Points, in no order, along strands that fork, close into loops and pass close to each other.
In the rows, zero is written as 100.
Points whose rows are less than 40.8 apart are linked; no others are. Some points are linked to none.
Z327: [ 70  98 114  85 101  51  79  87  91  98 118  89 105  87 126 104 106 128
 114 100  99]
Z770: [117 137  43 124 105 115 115  88 122  91 102 133 100  95  96  94 101  86
  60  93  81]
Z317: [ 81 125  92  84 123  94 102  93  99 123 128 112 111 129 108 107  96  92
  85 106 104]
Z419: [ 86 122 118  86  84  71  88  81 111 122 111 108 134 136  67 100 125 127
 125  79  87]
Z544: [136  72 124  97  60  91  94  88 106  73  71  82 103  73  99 101 141 107
 138 106  95]
Z360: [ 52  92 108  71 117  68  74 105  92 100 141  97 115 120 130 103  92 124
 111  98 115]
Z619: [ 70 122  83  85 116  82  92  97  99 105 157 140 109 146 104 109 108  96
  95  88  98]
Z354: [116 100 138  84  99 112  91  99  80 155 108  67 101 111 115  81  96 120
 104 116 120]
Z866: [110 105 122  96  92 103  99  95 104 132  96  88 130 113  74  88 108 111
 122  96 101]
Z211: [ 99 123  86  97 106 111 104  96 113 130 135 135 121 140  86  96 112  94
  95  96  98]
Z908: [123 120  99  99  99  81 101  65  81  99  66  88  93 104 113  95  91 102
  86 105  87]
Z40: [136  67 119 101  64 102  99 104 107  70  69  86 102  68  93 101 133  99
 139 108  99]
Z897: [ 92  96  87  97  97  58 103  81  88  68  89 104  90  73 109 107  98  96
  97  95  77]
Z589: [ 45  82  84  97 100  77  97 115 105  58 114 111 104  69  93 119 114 121
 115  59 108]
Z924: [110 103  95 108 117 155 105 127  75 118 104  84  60  97 111 126  72  84
  42 133 110]
Z490: [123  93 146  99  80  86  83  81  99 115  90  72 113  88 101  89 128 129
 139 107 105]
Z566: [134  83  89  97  80 108 114 111  90  75  55  96  76  89 109  95  92  74
  99 124  96]
Z255: [106  88 117 101  75  70  94  86 100  80  91  87 112  68  89 109 131 115
 127  84  88]
Z346: [ 83 130 102  77 126  89  95  89  77 128 117  89 100 116 141 112  81 102
  71 122 109]
Z104: [ 97 108  83 109  89  77 105  80 112  87  93 110 114  87  65  96 121 105
 106  72  73]
Z649: [ 96 105 135  92  77  76  86  90 114 119 105  86 142 110  67 104 138 131
 136  79  97]
Z784: [112 103  84 117 112 125 118 115 103  88  87 115  81  85  98 100  84  71
  81 107  98]
Z501: [ 84  76 108  93 105  69  87  92  90  72 109  90  86  74 137 102  97 113
 113 110 104]
Z234: [119 132  46 125  95 115 115  99 132  95 109 140 111  96  90  90 102  91
  68  85  80]
Z332: [112  94 135  91  82  68  85  64  87  96  78  78  74  89 129  88 131 123
 130 127  94]
Z429: [104  95  90 118 118 130 114 126 105  85  92 111  76  86 109 104  74  70
  86 109 103]
Z964: [ 96  70 115  98  97  78  87  91  91  71 102  88  80  73 137  97 106 111
 122 119 107]
Z164: [ 61 106  79  86 117  88  90 106 101  94 165 144 109 146 102 106 103  99
 103  81 106]
Z843: [145  97  83 108  84 121 117  94  85  89  51  94  79 103  93  94  94  75
  80 112  98]
Z883: [ 69 110  88  85 135  89  97  97  91  97 122 101  97 104 134 111  73  91
  74 111 110]
Z753: [110  54 120 100  74  95  92 111 111  51  87  85  89  64 117 107 128 105
 138 108 109]
Z761: [117  96  71 122  81  91 112  85 115  63  74 123  96  74  66  96 117  87
 103  79  67]
Z83: [139  60 124 110  75 135 105 134  94  96  75  83  83  82 100  87  95  88
 124 124 116]
Z446: [126  92 136  95  70  76  85  65  94  92  68  76  86  89 118  92 140 124
 136 116  92]
Z98: [150  89  80 103  73 124 117 110  92  85  38  90  72 105  91  92  96  69
  81 121  99]
Z786: [ 74  94 109  79 119  97  86 107  97 117 130  95 116 116 119 102  85 103
 106 109 118]
Z401: [ 83 105 114  88  84  39  83  71  84  83  95  92  91  77 125 110 118 131
 111  93  82]
Z599: [ 76 119 102  84 107  58  93  85  98 107 114 103 114 108 102 105 101 110
  99  92  88]
Z483: [ 57  71  89 102 101  82  97 118 107  52 108 106 101  70 101 116 106 118
 111  68 108]
Z640: [ 60 120 102  70 120  55  84  88  89 108 132 104 109 124 131 109  88 109
  91 102 101]
Z842: [110  59 133 102  94 109  88 103  94  89  97  78  81  78 127  88 111 110
 136 129 121]
Z212: [ 97  94 104  98 123 149 102 131  90 125 114  86  80 102 116 114  69  89
  69 118 124]
Z810: [104 128  82 105  92  59  97  47  99  84  65 100  96 101  92 105  99 108
  89  78  66]
Z307: [128 106  99  94 100 114 103  93  57 107  81  75  61 101 141 107  84  90
  52 140 108]
Z665: [ 97  93 136  92  93  76  81  93 101 115 114  77 119  89 106  94 118 128
 132 103 106]
Z7: [110  80 105  97 108 119 101 113  80  92  93  88  67  86 143  99  73  87
  87 128 118]
Z979: [106  77 109 127 105 138 109 139 123  93  96 107  97  83  80  93  88  83
 119  97 106]
Z452: [135 107  80 114  97 126 121 100  91  85  61 107  76  95  92  97  92  69
  75 110  95]
Z402: [120  91 106  94 103 113 105 103  72 101  88  84  71  89 136  98  80  86
  84 130 114]
Z12: [112  74 102  93 106 125 101 120  78  88  88  85  51  89 155 102  72  83
  81 138 121]
Z141: [114 118 116  96  87 121 101  88 111 153 112 107 132 158  63  86 116 110
 119  88 105]
Z963: [ 61  77 100  90 115  67  82  98  91  74 119  94  94  81 137 103  91 121
 104  99 108]
Z444: [130  79 111 103  94 142 106 130  78 103  83  82  61  94 120 105  77  77
  75 126 117]
Z582: [121 103  72 108  82  78 108  63 100  67  54 107  92  91  85 101 107  89
  97  86  67]
Z161: [109  79  99 102 112 137 105 133  82  82  85  91  52  90 149 113  62  77
  72 130 119]
Z701: [125  99 114  94 106 153  98 117  76 144 110  67  78 110  96 115  84  97
  47 126 112]
Z781: [ 53 102  81  85 105  75  92 108 103  90 152 132 111 134  90 109 111 107
 115  73 105]
Z686: [ 72 102  75 100 102  72 106  98 114  81 116 119 106  86  81 103 112 101
 100  78  87]
Z892: [ 55  54 127  95 118 126  77 145 116  84 121 101 125 105 114  93  94 128
 117  93 121]
Z872: [115 131  57 121 107 107 116  80 114  89  88 128  96  93  90  92 103  84
  69  91  78]
Z283: [ 81  90  90 104 130 101 100 110  94  71 101 106  81  83 134 108  65  82
  80 111 108]
Z996: [ 85  77 127  95  96  93  87 113 111  98 122  85 128  88  92 101 114 118
 134  94 116]
Z958: [117 120 122  96  92  80  90  71  93 124  80  81 114 110  99  88  98 120
 108  99  94]
Z792: [ 62 114  72  95  91  52 105  84  98  82 108 116 102  78  83 112 122 112
 103  62  77]
Z956: [ 64  84 115  74 121 107  79 116  97 115 143 103 119 134 118 103  85 108
 115 105 124]
Z666: [ 84 124 119  85  86  62  85  79 106 120 106 101 129 126  81 101 116 128
 116  85  88]
Z181: [117 128 113 100  88 119  99  78 110 157 101  95 128 161  66  90 109 115
 110  86 110]
Z269: [ 62 111  85  85  99  59  97  95 104  97 129 118 114 110  82 107 117 113
 112  74  91]
Z838: [ 56  82 116  69 119  86  72 109  91 107 144  98 118 133 129 100  91 123
 116 103 123]
Z276: [ 84  94 115  91  86  74  92 103 111  99 117  92 131  93  74 108 130 120
 131  78 100]
Z319: [115 103 125  96 100  99  96  92  89 127  96  80 113  99 103  87  98 110
 110 111 108]
Z668: [ 76 106 118  88  98  38  79  72  85  94 107  89  89  83 135 102 111 130
 110 104  90]
Z968: [125 119 133  90  92 113  93  84  83 156  89  65 103 128 100  89  94 120
  88 110 112]
Z75: [111  84  84 112 104 120 117 132  99  62  69 109  62  86 125 110  71  63
  92 118 100]
Z818: [ 56  87  64 118 113  95 105 130 129  60 120 134  92  86  95 101  96 102
  97  70  95]
Z588: [113  89  81 119  73  90 111  90 114  59  73 117 100  68  63 103 127  90
 113  76  71]
Z519: [134  95  96  90  90 120 106 102  64  99  72  77  56 100 138 103  88  81
  54 143 107]
Z480: [129  87 106 106  89 110 109 102  93  92  74  97  97  83  91  89  95  86
 110 109  97]
Z206: [ 82  94  83 108 102 118 102 124 134 104 139 134 116 116  77  92 106  94
 114  86 104]
Z945: [ 85  79 110 107 123 141  99 138 113 107 110 100 100 102 106  98  73  91
 104 101 122]
Z614: [117  96  98 125  90 153 112 137 139 127 114 122 116 105  59  80 106  91
 117  92 106]
Z415: [126  75 122  97  89 105  98 101  86  96  87  82  84  81 121  87 102 101
 124 128 112]
Z533: [ 76 105  91  98  82  67 103  91 109  89 109 108 117  83  65 112 136 117
 118  60  85]
Z651: [136  63 128 117  79 137 107 136 104  96  77  88  97  79  82  91 100  88
 134 113 113]
Z117: [125  86  92 107  95 115 115 119  92  75  69 104  72  85 112 101  82  68
  94 118 100]
Z347: [ 80  71 115 108 117 135  96 139 121 102 113 102 111  99  95  94  81  97
 116  98 119]
Z148: [122 108  61 121  89  95 115  77 116  68  74 126  91  83  75  90 110  82
  89  78  68]
Z32: [ 97 133  89  95 116  79 105  72  92 105  89 100 104 107 107 102  91  94
  74  99  85]
Z348: [112  63 116  96  77  88  94  99 101  64  87  86  87  69 120 102 123 106
 134 114 103]
Z576: [120  78 103 127 105 149 116 148 108  92  80 100  73  89  96  99  78  70
 103 104 106]
Z639: [117 108 127  87 102 116  97  96  80 151 103  69 101 117 108  91  92 110
  90 113 115]
Z375: [ 62  97  55 118 116 101 106 127 133  70 130 138  94  94 101 100  92  94
  87  76  94]
Z782: [ 49 111  74  81 100  60  98 100 100  91 140 129 109 119  89 111 118 115
 113  68  96]
Z518: [125 121  98  97 102 113 101  81  57 117  79  70  71 111 131 109  84  98
  48 130 103]
Z36: [109  59 125 116 101 131  95 135 106  84  92  91  97  77 106  95  86  98
 130 108 118]
Z30: [ 55  99  63 108 130  97 102 119 123  69 126 134  90  97 112 104  82  92
  78  85  98]
Z230: [ 93 135  94  92 102  85 100  78 112 126 116 119 123 144  84  96 112 106
  98  88  87]
Z459: [ 91 100  94  98 126 104 103 105  93  94 105  98  90  88 124 105  72  84
  81 114 112]
Z889: [131  70 117 106  75 105 102 108 101  76  74  88 101  72  94  97 116  96
 133 113 100]
Z340: [107  97 124  94  98 104  98 102  97 130 106  85 125 106  87  89 103 109
 120 105 108]
Z694: [109  76 113 116 117 162 107 152 103 111  97  88  73  94 110 103  66  84
  89 106 118]
Z90: [114 119 111  94  99 130 106  95 102 157 108  93 121 140  75  90 105 101
  96  98 110]
Z247: [112 105  92 117 114 164 110 138  91 124 107  92  65 100  95 120  81  80
  51 123 105]
Z113: [ 99  90  92 110  76  79 106  89 109  65  84 107 106  65  69 111 132 100
 117  69  78]
Z605: [ 74  91 106  86 118  83  89 103  99 104 125  94 111 101 117  99  87 107
 107 103 111]
Z94: [114 110 108  93 111 137 104 108  72 138 108  74  83 108 109 113  85  96
  54 124 114]
Z674: [136 105 120 112  80 102  99  73 101 118  66  75 120 108  67  86 108 115
 124  88  97]
Z170: [100  78 113 110 118 149 104 142 106 111 102  95  89  94 103  98  70  86
 100 105 122]
Z472: [144  66 120 118  71 133 112 132 108  86  63  93  99  80  74  90 108  81
 134 110 105]
Z316: [113 135 117  96  89 104  93  71 106 152  87  86 121 154  75  93  97 121
 104  90 110]
Z89: [129  84 112 102  87 105 105 100  84  96  77  88  91  84 105  90  98  92
 110 118 102]
Z669: [ 60  82 100  89 102  67  87 107  99  78 124  97 112  83 103 112 109 124
 117  79 111]
Z223: [139  86  80 101  73 111 118 108  98  70  40 101  79  91  98  94  96  70
  97 121  89]
Z189: [130  87 117 116  93 145 112 121 106 122  87  94 105  94  64  82  97  87
 111 101 108]
Z293: [ 68 115 115  72 117  82  80  96  83 121 155 123 118 160 109 112  99 101
 112  94 107]
Z294: [ 95  81  85 114 121 119 109 132 102  54  81 110  66  87 137 112  64  71
  84 110 101]
Z793: [ 83 122  81  92 115 104 102  99 110 119 140 131 113 133  98 102 105  87
  91  99 101]
Z34: [104  88 148  93 104  89  82  82  83 126 103  67  78  91 131  79 116 124
 135 133 115]
Z986: [117 106  84 103  91  73 107  67  92  75  66 102  95  89  94  99 101  93
  95  91  72]
Z246: [ 96 106 110  93  98  63  93  83  89 101  99  91 107  88 110  98 100 113
 107  99  90]
Z140: [113 117 102 102  99 119 110  88 109 138 100  99 122 128  73  85 107 103
  99  94 103]
Z554: [118 118  61 118 102  96 115  73 109  78  77 122  91  92  85  91 101  82
  78  88  74]
Z204: [120 130  63 119  97 128 114  93 126 118 108 126 115 114  81  84 106  93
  77  90  94]
Z542: [125 108 104 111  91 104 106  78 108 112  77  94 120 105  64  84 109 105
 113  87  91]
Z118: [126 119  88 109  98 104 109  70  93 100  68  94  97 107  87  92  94  91
  85  96  89]
Z185: [ 82  88  82 104 124  89 102 107  97  55  95 112  77  78 133 110  69  79
  80 107  98]
Z382: [ 93 100  79 112  80  76 107  84 112  74  91 113 106  71  61 107 133 105
 110  60  74]
Z438: [ 52  61 107 100 114 101  84 134 111  60 112 104 111  86 113 100  97 125
 108  82 115]
Z70: [117  76 103 132 103 146 113 149 117  90  86 105  83  85  86  95  83  74
 115 100 102]
Z13: [ 51 112  87  75 120  61  90  97  96  96 141 117 107 125 116 112  94 104
  96  91 101]
Z847: [ 99 121 120  94  85  89  91  83 113 136 110 110 137 151  64  93 121 120
 128  84  95]
Z536: [119  75 109 123 107 157 113 154 101 101  84  92  67  91 106 103  71  71
  96 108 111]
Z629: [100  85 129  90  92  66  87  71  86  85  90  78  68  81 138  94 127 117
 130 130  97]
Z662: [103 103 108  90  77  45  87  61  85  76  77  90  85  78 125 106 115 119
 108  99  72]
Z747: [117 128  79 111 103  91 108  64 103  99  76 103 100 108  83  93  99  94
  84  88  81]
Z745: [123 110  80 117 106 121 121 101  98  86  75 114  82  90  93  98  88  70
  76 107  92]
Z931: [ 89  84  90 119 126 125 109 131 106  69  91 111  75  85 123 107  65  75
  89 103 106]
Z766: [103  80 122 102 102 123  98 122 104 119 111  88 115  92  92  94  89  99
 120 109 119]
Z399: [ 50  59 117  96 115 112  80 142 114  68 116 103 119  95 111  98 101 128
 114  84 119]
Z971: [ 92 106  96  97 125 121 106 110  90 116 111  98  92  98 115 109  75  85
  75 115 115]
Z160: [ 67 129 101  74 120  75  85  90  87 116 153 130 113 155 111 113 101  98
  98  92  99]
Z505: [142  82  94 113  74 116 117 104 104  75  49 102  95  88  73  91 107  77
 116 105  87]
Z492: [ 61 105  84  87 125  80  95 104 105  94 133 113 106 111 112 108  85  95
  89  97 103]
Z984: [107 113  99  95 117 128 108 106  74 123 104  85  85 101 115 110  79  88
  59 122 113]
Z879: [133  99  78 113  80  94 111  72 104  71  51 106  95  91  75  95 109  85
 105  92  74]
Z716: [105 118 127  90  91 107  92  92 103 149 124 116 135 163  70  93 118 109
 126  90 104]
Z176: [114 125  71 111  99 129 114 101 124 126 121 130 117 119  82  89 107  91
  83  96  98]
Z512: [139  88  85 113  74 107 113  85 105  70  46 104  95  90  72  94 110  80
 113  97  81]
Z678: [113 126  70 114 103 110 113  85 121 108  99 119 113 108  78  86 108  95
  84  87  88]
Z320: [ 55  89  99  78 119  68  82 103  96  91 135  99 112 107 121 106  91 117
 107  95 111]
Z974: [121  73  99 125  87 123 115 137 116  64  70 109  85  76  84 102  95  74
 123 103  92]
Z731: [ 72 109  83  90 119  61 100  87  94  83 112 109  97  89 113 109  88  96
  83  95  92]
Z508: [ 50  79  97  84 120  70  81 107  95  72 126  97 105  92 130 105  90 124
 101  92 110]
Z874: [143  73 103 110  68 123 113 123 103  76  51  97  91  83  83  92 106  76
 124 116  96]
Z939: [112  94 139  90  96 105  91  97  88 142 106  71 107 101 112  81 102 118
 119 118 117]
Z719: [ 95 130  79  99 122  95 111  83  98 108 103 111 102 107 104 103  93  86
  70 103  91]
Z983: [123  74 114 104  96 134 106 130  87  99  84  88  71  87 116  95  76  80
  96 123 117]
Z426: [106  85 128  99  83  79  89  95 104  95 102  83 120  75  90 103 129 118
 132  91 102]
Z435: [143 106  88 108  87 108 112  77  88  92  55  89  90 106  90  92  97  86
  89 103  94]
Z903: [102 138  91  95 111 104 107  77  95 130  97  98 110 129  97  99  96 100
  75 102  97]
Z641: [108 136  99  99 102  65  94  55  89 104  69  92  98 111 109  99  89 111
  84  95  82]
Z658: [114  49 132 108  80 116  90 117 111  63  89  84  88  68 121  99 123 107
 144 118 120]
Z664: [ 51  66  96 105 111  93  91 127 110  52 110 107 103  77 106 110  98 120
 109  76 110]
Z969: [114 111 112 102  92 108 102  85 112 135  94  93 131 125  63  83 111 111
 117  90 100]
Z829: [ 95 112  99  89 126 106 102  97  73 110 107  88  82  94 143 111  73  90
  66 127 114]
Z11: [100 111 109  89 113  91  99  93  85 121 105  89 106 102 117  95  87 100
  91 113 105]
Z851: [112  99 101 109 112 173 109 141  99 138 117  89  73 110  88 118  83  89
  55 119 113]
Z849: [ 99 113  61 118  97 113 109 118 139  97 132 145 113 101  85  90 105  91
  91  84  91]
Z754: [ 97 124 100  88 123  94 100  86  72 117 102  86  89 101 138 107  79  97
  66 122 106]
Z642: [ 99 149  86 100 113  74 101  56  94 110  80  99 100 120 104 104  90 106
  70  94  85]
Z434: [109 123 101  97 108 128 108  92  86 141 100  84 101 123  93 102  94  98
  65 109 107]
Z163: [121  87 118 117  91 147 111 127 120 127  98  99 120  96  52  81 107  92
 125  96 111]
Z977: [ 68  59 122 100 117 137  85 144 122  97 120 104 124 112 101  95  87 114
 123  95 125]
Z278: [122 121 122  94  93 126  97  87  87 161  92  65 106 140  85  95  94 113
  79 102 113]
Z450: [ 81 107  71 102  92  92 101 111 126 100 147 144 118 121  77  96 120 103
 110  75  93]
Z797: [ 93  89 102  98 128 137  95 123  81 103 106  87  69  93 147 117  60  93
  65 126 126]
Z650: [101  81 104 105  70  78 103  97 105  59  86  98 107  59  79 120 136 102
 125  68  88]
Z248: [ 75 110  76  98 114  76 104  95 110  87 117 119 101  90  94 102  97  93
  88  89  89]
Z355: [122 104  99  98 106 112 109  96  72 100  84  89  79  94 122 101  81  83
  73 121 106]
Z527: [107 120  50 123  98 110 114 116 138  89 120 144 107  89  88  89 100  87
  77  83  84]
Z749: [110 105  95 100 115 137 106 116  68 114 100  83  67  95 124 120  73  86
  49 132 114]
Z488: [101 112  90 109  89  85 103  80 119 103  94 107 122  98  60  93 124 109
 112  76  79]
Z303: [ 59 103  74  97 130  90  99 109 111  82 127 121  97 100 113 107  82  89
  80  95 102]
Z932: [ 68  88 109  88 102  60  84  96  94  88 122  88 107  84 116 107 107 125
 118  91 106]
Z16: [ 94 108  60 113  86  96 107 115 138  95 133 147 117 102  73  90 118 100
 101  76  86]
Z323: [102 101  84 123 107 149 111 142 137 115 123 126 101 104  84  90  91  83
 101  94 106]
Z202: [ 68 117  95  83 106  60  96  90 103 108 125 113 118 121  92 106 107 111
 104  84  90]
Z6: [ 87 136 105  78 114  90  96  85  93 137 122 110 117 146 107 107  99 101
  87 106 100]
Z859: [ 71 118  81  90 108  46 102  75  92  84 101 109  95  86 109 110  96 102
  86  85  76]
Z242: [108  84 142  96  91  85  81  90  98 110 107  74 106  82 113  90 124 126
 139 114 112]
Z948: [ 99  82 111  98  68  69  96  90 100  65  91  91 109  59  89 120 142 112
 127  65  92]
Z262: [ 83  99 129  85  78  71  85 101 112 109 121  87 136 101  76 110 140 128
 139  75 103]
Z88: [109 122  79 106  96 122 108 100 123 128 126 133 124 131  76  86 114  96
  94  92  97]
Z338: [100  98  96 102 102  80 105  89  98  89  95 104 104  82  93 100  98  94
 101  96  87]
Z188: [137  85 118 111  88 128 112 111  93 109  78  88  99  89  81  84  96  87
 109 108 107]
Z353: [ 60  87  78 107 112  91 100 119 121  74 123 123 103  90  89 102  96 101
 103  79 100]
Z620: [102  74 116  91  85  69  90  78  90  71  91  84  73  74 139  98 125 113
 128 126  96]
Z260: [130  84 128  98  68  80  87  74  97  87  71  77  99  81 107  94 137 118
 134 107  90]
Z831: [ 99 114  93 101 107  92 106  87 105 112  99 104 115 105  82  90 102  95
  97  93  89]
Z428: [114 133  61 125 112 141 119 108 106 109 101 120  87  98  97 105  94  82
  53 113  97]
Z193: [131  86  97  98  92 133 110 119  71  97  76  83  56  95 129 108  80  76
  61 136 110]
Z530: [117  93 104 115  91 147 110 128 130 136 115 114 123 111  53  79 111  92
 122  94 111]
Z982: [129 104 126 108  78  92  90  71 103 112  71  77 124 101  72  92 117 123
 129  88  93]
Z621: [ 94  97  79  99 104  71 110  89  95  62  89 114  84  75 108 108  89  81
  86  96  80]
Z208: [ 95 106  97 103  92  87 102  92 116 109 105 107 126 104  63  93 120 108
 116  82  88]
Z884: [ 45  83  88  87 100  77  91 114 104  70 126 107 115  89  93 115 119 128
 120  62 114]
Z18: [ 92  94 102  89 129 117  94 103  72 102 109  84  72  91 158 108  67  94
  70 130 126]
Z367: [ 79 102 103  98  89  72  98  97 110  99 115 103 124  95  71 105 126 114
 120  76  90]
Z709: [101  98  97  94  85  55  98  70  87  71  78  96  94  77 110 107 107 106
 103  94  71]
Z539: [114 131  74 112 100  78 106  54 105  91  71 102  97 107  84  96  98 100
  87  80  73]
Z930: [ 96 144 104  84 112 102 100  79  87 143 105  95 110 142 108 107  94 106
  75 109 105]
Z795: [132  91  92  93  85  97 110  92  82  80  58  91  79  92 118  93  94  81
  94 123  94]
Z936: [ 62 117  77  88 107  49 102  83  99  88 115 116 101  93  97 111 106 107
  93  77  78]
Z470: [110  52 128 104  88 115  89 114 104  75  92  84  82  73 127  91 110 107
 138 124 120]
Z339: [106 110 137  93  78  85  86  86 111 128  97  82 141 114  71  95 127 132
 136  88  98]
Z224: [ 97  90  78  99 108  80 111  97  91  55  86 113  75  74 125 110  78  74
  83 110  87]
Z108: [ 96  86 100 105 127 144  99 134  81  93  97  89  61  92 146 119  58  84
  63 125 120]
Z369: [109 105 123  93  98  80  92  86  90 117  94  83 113  96 106  91 103 116
 114 107  99]
Z944: [ 57  87  86  98 116  96  97 123 119  84 130 120 110 107  94 102  95 100
 105  85 108]
Z95: [ 77 118 114  78 102  70  89  91 100 124 127 110 124 135  95 102 108 111
 112  95  95]
Z484: [ 71 100  78  98  99  85 101 109 122  95 139 130 115 112  76 100 117 105
 110  76  96]
Z86: [100  83  98 118  97 103 108 114 121  78 100 111 106  74  72  98 107  89
 118  89  92]
Z482: [ 64 100  82  95 102  73 101 105 112  90 129 116 112 101  81 105 113 107
 110  78  96]
Z837: [108 134  80 104 107 113 111  82 110 125 101 111 111 125  84  93 104  95
  78  95  94]
Z96: [ 97 135  72 106 123 116 115  91 101 113 108 116 100 109 102 104  97  85
  63 110  98]
Z330: [ 58  95  88  88 123  96  92 114 109  96 142 120 112 126 103 105  91  98
 100  94 112]
Z644: [100 133  58 116 117 135 116 108 112 109 116 126  93 101 102 107  94  83
  59 114  98]
Z905: [ 67 124 102  71 123  71  88  90  89 120 133 103 110 131 130 113  87 102
  88 109 104]
Z437: [118 108 136 102  78  87  84  78 106 125  83  74 132 105  77  90 121 133
 134  91  98]
Z923: [124  86 137 103  78  90  90  92 103 104  90  77 125  81  82  96 132 121
 138  95 101]
Z253: [ 65 108  77  98  82  61 104  90 103  80 108 114 110  75  75 117 134 115
 113  54  82]
Z794: [118 111  97 116  87 101 103  75 121 112  86  99 127 110  52  85 119 112
 118  74  85]
Z953: [102  94  88 122  98 142 109 137 142 115 127 128 113 108  72  86 101  88
 115  91 107]
Z827: [122 131  89 103 109 114 106  76  67 113  75  79  80 112 113 110  85  93
  51 118  99]
Z4: [118 123  89 103 112 113 113  85  73 109  81  91  86 103 113 106  86  86
  60 115 101]
Z259: [126  63 115 112  88 137 107 139  98  87  75  90  74  84 111  96  80  80
 115 120 115]
Z913: [119  69 112 103  84  95 100 104  97  72  83  92  95  71 107  99 106  95
 124 111  99]
Z634: [119 120 118  93  95 128 102  88  96 160  99  78 115 144  78  92 100 109
  90  98 112]
Z39: [115  92 113  99 113 166 102 138  90 140 116  78  74 106  93 117  77  91
  55 124 118]
Z433: [ 71 136  99  71 128  84  91  88  80 131 127  99 107 131 139 121  84 100
  73 120 109]
Z534: [ 80 108 102  90 100  51  92  83  93  94 104  96 107  87 103 104 106 115
 105  90  83]
Z728: [ 95 101 132  90  89  76  84  95 102 121 112  83 129 101  94  96 117 125
 130  98 102]
Z655: [ 98 141  96  99  94  52  86  46 100  99  69  97 101 111  97 103  91 119
  88  83  76]
Z414: [122 126  63 125 108 131 120 100 105  92  85 120  82  92  93  96  95  75
  62 105  92]
Z703: [ 66 105 107  77 111  79  88 102  98 114 142 111 120 139 103 107  99 104
 115  94 107]
Z361: [129 102  97  95  93  92 108  80  79  89  66  92  85  95 115  94  93  88
  88 114  91]
Z374: [126 123 105  99 104 120  96  82  58 133  88  63  77 119 122 112  85 108
  41 129 103]
Z250: [113 126 123  95  93  97  94  78  97 143  88  80 119 130  89  87  97 118
 105  98 102]
Z471: [102  90  96 125 111 144 111 140 128 108 109 112  96  94  84  91  86  82
 107  97 108]
Z180: [ 92 119 130  85  86  63  82  82 102 122 103  88 128 114  89  98 115 130
 122  91  92]

How many points has the smallest loop of links through each point below? Write none if it is on no loop.
Z931: 12
Z749: 8
Z488: 12
Z956: 6
Z747: 14
Z204: 11
Z782: 10

A fork is a point with three links, a tip a point with one. Leave the first point through the second and follow the links. Name the first fork or tip that comes.
Z944, Z353: Z492
Z414, Z428: Z641
Z94, Z701: Z984
Z32, Z719: Z745
Z968, Z639: Z319
Z369, Z246: Z202
Z554, Z148: Z113
Z527, Z849: Z482
Z810, Z539: Z843

Name the points in between on the shortest way along the links from the first point to the second, in order.
Z307, Z355: Z518 Z827 Z4
Z450, Z731: Z484 Z482 Z686 Z248
Z983, Z472: Z259 Z83 Z651
Z185, Z932: Z224 Z621 Z897 Z709 Z662 Z401 Z668 Z327
Z794, Z234: Z488 Z104 Z382 Z113 Z588 Z761 Z148 Z554 Z872 Z770
